The views of a scene show one set of named points, each view turned or mirrored, and shifted as a whole, with a little noise and some points left out.

Scene 1
View 1
sif: [ 30 -10  -4  -1  -3  13  11  20   7  10 -35  -7  -6  56  30 -15  28 -23
 -23  26  42  16   4 -26 -27  39  16 -15   2  -7   8   2]
Fov: [ 30 -26  11   3 -10  28  26  14  -9   3  -2 -27  22  45  29  -1  -8 -29
 -10   2  31  -1   8 -40 -21  31   8   6   6 -11  -9   8]
Nog: [ 21 -15  10   7   2  21  10  15   4   5 -24 -22   1  32  44  12   9  -7
 -17  33  29 -12 -15  -8  -9  15   5   0  -9 -16  12  18]
puz: [ -3 -42   2  -1 -15 -11   7   8  10  10  -2 -16  13  18   2  -1  18 -11
  -9  28  28   1   0  -5 -13  17  -1 -44 -18 -21   9  14]
tutas: [ 15 -32  -2  -3 -18  -1  17  13   5   6  -5 -11   6  36  12 -16  14 -18
  -9  10  27  15   8 -21 -24  32   6 -29  -4 -15   1   7]
Rede: [  4 -34  12   5 -16   8  13  10   0  -3   4 -28  11   7  27  14  -6  -4
  -8  21  14 -12  -9   8  -6   4  -6 -20 -18 -27   9  27]
Bofik: [ 28  -5   3  -1  -3  28  14  23   0  -1 -26 -13 -15  39  45  -4  10 -14
 -18  26  30   8  -2  -8 -21  27  11   2  10 -11  16  12]
Dip: [ 18 -42   9   0 -29  14  26  14 -16  -9  21 -32  18  23  15  -4 -23 -21
   1 -12  11   5  10 -24 -19  20  -1  -7   3 -19 -10  23]
magab: [ 57  15  -8  -6 -10  55  32  35 -14 -10 -36   0 -30  76  58 -35   5 -31
 -24   4  29  31  20 -35 -42  49  20  25  38   2   9   0]
Muvi: [ 32   6  -6  -2 -10  43  22  30  -9 -11 -27 -13 -32  35  54 -10   0 -11
 -19  13  17   9  -1   4 -25  22   7  10  23 -15  22  19]
fule: [ 22 -46   5   1 -32  14  31  19 -17  -2  23 -34  26  31   7 -15 -23 -29
   3 -21  16  13  21 -37 -23  27  -1 -10   6 -17 -19  17]
Buri: [  5 -34  -9 -11 -25 -11  11  14   3   3  -2  -9   3  36  -8 -30  20 -21
  -6  11  28  26  18 -21 -32  38   5 -46   0 -17   4   2]
pem: [  9 -21 -19 -14 -33   5  16  26  -5 -13   1  -6 -24  20   6 -30  12 -14
  -6  -1  12  31  19   4 -33  25  -3 -36  16 -23  14  14]
Povep: [ 21 -14  12   8   2  25  15  15   4   8 -21 -22   5  34  47  14  -1  -9
 -22  28  31 -12 -13 -10 -10  18   9   7  -3 -15   9  15]
Zev: [ 32 -15  -1   0 -15  34  31  25 -15 -10  -4 -21  -4  38  40 -12 -11 -23
 -10   0  19  14  11 -20 -26  28   8   7  15 -12   3  15]
View 2
Muvi: [ -9  36  44 -12  -3 -26  -1  -4  28 -10  35  26 -11  29   7  24  19   6
  21  -2  17 -19  -8 -28 -16   0  19  19 -34  -2  -4   0]
tutas: [ 14  -7  -6  -7  -3 -32   7   6  34  -8   4  43   6  -9  -6   3  -7 -19
  29   1  12 -28   1 -15  22   5  -2  15 -13   9 -15  -1]
Povep: [ -6  12  19  17 -18 -19   0  -8   8   7  32  28  13   1   3   6  13  -1
  30 -13  12 -31 -11 -43  -4  -5  16  11  -6   6   0   2]
Buri: [ 26  -9  -9 -23   0 -37   9  11  45 -12  -8  52   6 -14  -4  -2 -15 -26
  23  11  16 -22   1  -3  30  11 -15  15 -16   4 -19   1]
pem: [ 19  11   9 -53   9 -32   6  23  69 -16  -9  54 -17  -4  -2   8 -12  -8
  15  28  19  -4   3   4  26  13 -11  30 -41  -6 -26  -2]
fule: [ -6 -28 -13   7  11 -28  -3   5  17 -10  -4  43 -15   1 -12  12   0 -16
  13  -8   4 -21   8   2  20  -4  -7   4 -18  19 -17   6]
Zev: [-15   4  20  -3   6 -27  -5  -5  17 -12  19  33 -19  20  -3  24  14  -5
  14  -8   8 -21  -3 -10  -2  -6   7  11 -30  13 -10   4]
Rede: [ -6   6   3  13 -15 -10  -8  14  19  27  13  47   8 -34 -13   4  10  20
  28   3  14 -15 -15 -34  19 -26   5  23  -6   0  -5   5]
Bofik: [  2  26  23  -7 -12 -30   4  -8  29  -9  30  30   3  16   6  14  12  -6
  26  -4  19 -28 -10 -29  -6   6  15  15 -21  -2  -7   2]
sif: [ 17  12  17 -15 -10 -37  14 -11  32 -22  23  32  20  14   6   1   0 -30
  32  -5  23 -40  -1 -25   1  22   9   7 -18   4 -11  -5]
puz: [ 16  -1 -12  -6 -16 -25   7  15  37  15   0  46  25 -40 -12  -6 -11  -9
  32   9  19 -26  -7 -26  31  -7  -5  21  -3   0 -12  -4]
Nog: [  2  22  19  15 -19 -17   1  -5  15  10  33  28  18  -5   3   3  11  -1
  35 -11  16 -31 -16 -47  -3  -8  17  14  -3   1   2  -3]
Fov: [-10 -14   5  16   6 -28  -2  -7  -1 -11  15  34 -10  12  -5  18   8 -14
  20 -15   3 -32   5 -16   4  -5   6   2 -15  22 -10   5]
View 3
Rede: [ 43  -7  28 -12  42 -25 -17  -6  12   1 -11  35 -24  14 -12  21  -6 -18
 -26  18 -37  18  25 -15 -37   9  -2  20  -5  42   8 -19]
Bofik: [ 11  -4  20 -10   1   5 -21 -18  27  12  15  37 -10  12   0  24 -11  -6
 -13   3  -3 -24  21  -2 -15  16  10  17   6  12   0  -7]
Dip: [ 29   0  40 -22  19 -20 -34  24  19   0  -9  27 -20  12 -32  11  -7   0
 -27  38 -14  14   8  13 -42  12 -24  22 -28  29   7  -8]
tutas: [ 26   4  29 -30  25  -5 -29 -15   5   4   2  27 -17   6  -8   7  -6 -12
 -37  11 -13  -3   2  23 -33  31 -15  15 -16   7  -7  -6]
sif: [ 10   7  24 -28   1  12 -23 -27  22   8  16  31  -8   6   5  11  -8  -9
 -20  -4   4 -24  12  16 -21  34   1  10   5  -6  -2  -9]
Zev: [  5  -2  24 -12 -11   3 -36  18  32  15  17  33 -12  10 -21  18 -12  14
 -12  23  -3 -33   6   5 -12  -3  -1  26 -22  20   1   0]
fule: [ 22   9  47 -33  16 -13 -35  18  14   3  -4  26 -14   6 -29   5  -9   3
 -31  26  -1   5   2  26 -47  29 -25  19 -24  13   6  -3]
puz: [ 42  -2  21 -17  50 -15 -19 -26  -8  -1  -3  31 -23   9  -6  14   1 -30
 -44   9 -33  14  10  15 -37  39  -9  11  -9  20  -1 -13]
Nog: [ 26  -5  27 -11  18  -8 -12 -24  33   7   0  40  -9  17   0  24 -11 -17
  -9   1 -11  -3  33 -13 -27  21   4  15  14  24  10 -18]
pem: [ 13   4   7  -9  29   3 -36  -4 -10  10  20  28 -30  -3 -17  12   2  -8
 -47  25 -37 -24 -14  18 -14  10 -11  19 -36  16 -19  -4]
Fov: [ 18   4  47 -32   3  -8 -27  11  33   4  -6  31  -8  15 -21  16 -18   3
 -13  20  13   2  17  16 -41  25 -15  22  -8  15  10  -7]
magab: [-23   7  25 -24 -44  27 -35   5  49  19  35  35  -1   5  -8  14 -26  21
   1   7  33 -59  -1  17  -2  11   3  27  -9  -6  -3   1]
Muvi: [  2  -6  10  -8  -9   8 -25  -2  36  14  24  38 -12  11  -7  26 -13   1
  -6   8  -8 -37  18 -14  -4  -5   9  27  -3  22  -3  -8]
Povep: [ 24  -7  33 -14  14  -7 -12 -15  35   7   3  40  -8  19  -3  23 -14 -15
  -6   5  -3  -3  36 -12 -31  19   7  16  12  22  15 -19]
View 4
Nog: [ 29  -4 -21 -25   3   1  19 -16  41  -1 -23  -3 -19  32 -24  14  22  -1
  17  -3 -14   8 -16  12   9 -15   2   7  13  -9   0 -15]
magab: [ 45  16   9 -19  36 -40   1  -9  23  41 -26 -37  19  35 -15  18 -49  11
  35 -19  32  26 -16 -31  28  -1  -1  11  39  13 -26  20]
Muvi: [ 30   5 -12 -12  22 -13  -6  -6  29   9 -22 -25  -5  47 -15   2 -24  -1
  29   3   6  25 -24   7  21 -23   3  16  15   2   2   5]
Buri: [ -2  30   7  -5  14 -15  30  20  21 -16 -10 -10   4  34 -29   7  18 -17
  32 -15   3 -25  35  19  10  19 -33  10  17   6 -17 -13]
Povep: [ 32  -3 -19 -26  -5  -2  14 -19  41   2 -28  -1 -20  35 -18  18  13  -1
  10  -9 -12  14 -11   6  12 -16   0  -1  14  -9   4 -10]
Dip: [  0  30 -12 -10 -17  10  -3  10  34 -37 -17  -1  14  55 -17  13 -16 -12
  15 -35   7  31  60  25  19  -7 -42 -16  22  -9   9 -10]
Rede: [ 10   6 -28 -15 -14  14  10  -3  39 -29 -16   4 -21  45 -20   2  23 -13
  14  -4 -21  11  11  33   7 -24 -13  -1   3 -17  14 -28]
fule: [ 10  28  -4 -19  -9  -5  12   2  30 -15 -23   0  13  38 -20  20   1  -6
  17 -37   6  14  49   3  16   7 -35 -14  26   0 -10 -10]
pem: [ -3  27   3   4  24 -14   8  28  11 -17  -2 -26   5  51 -25  -3 -10 -22
  38   2   7 -11  25  33  16  -3 -26  15   9   3  -1  -5]
Bofik: [ 31   4  -7 -19  20 -15  13 -10  30   8 -26 -17  -8  35 -21  11  -4  -2
  24  -4   1   7 -15   3  14 -11   0  16  16   3  -5  -2]

In a view up to two points have been moved. Name them for each view, in the order of its rows, or write none.
view 1 -> fule
view 2 -> pem
view 3 -> Zev
view 4 -> Dip
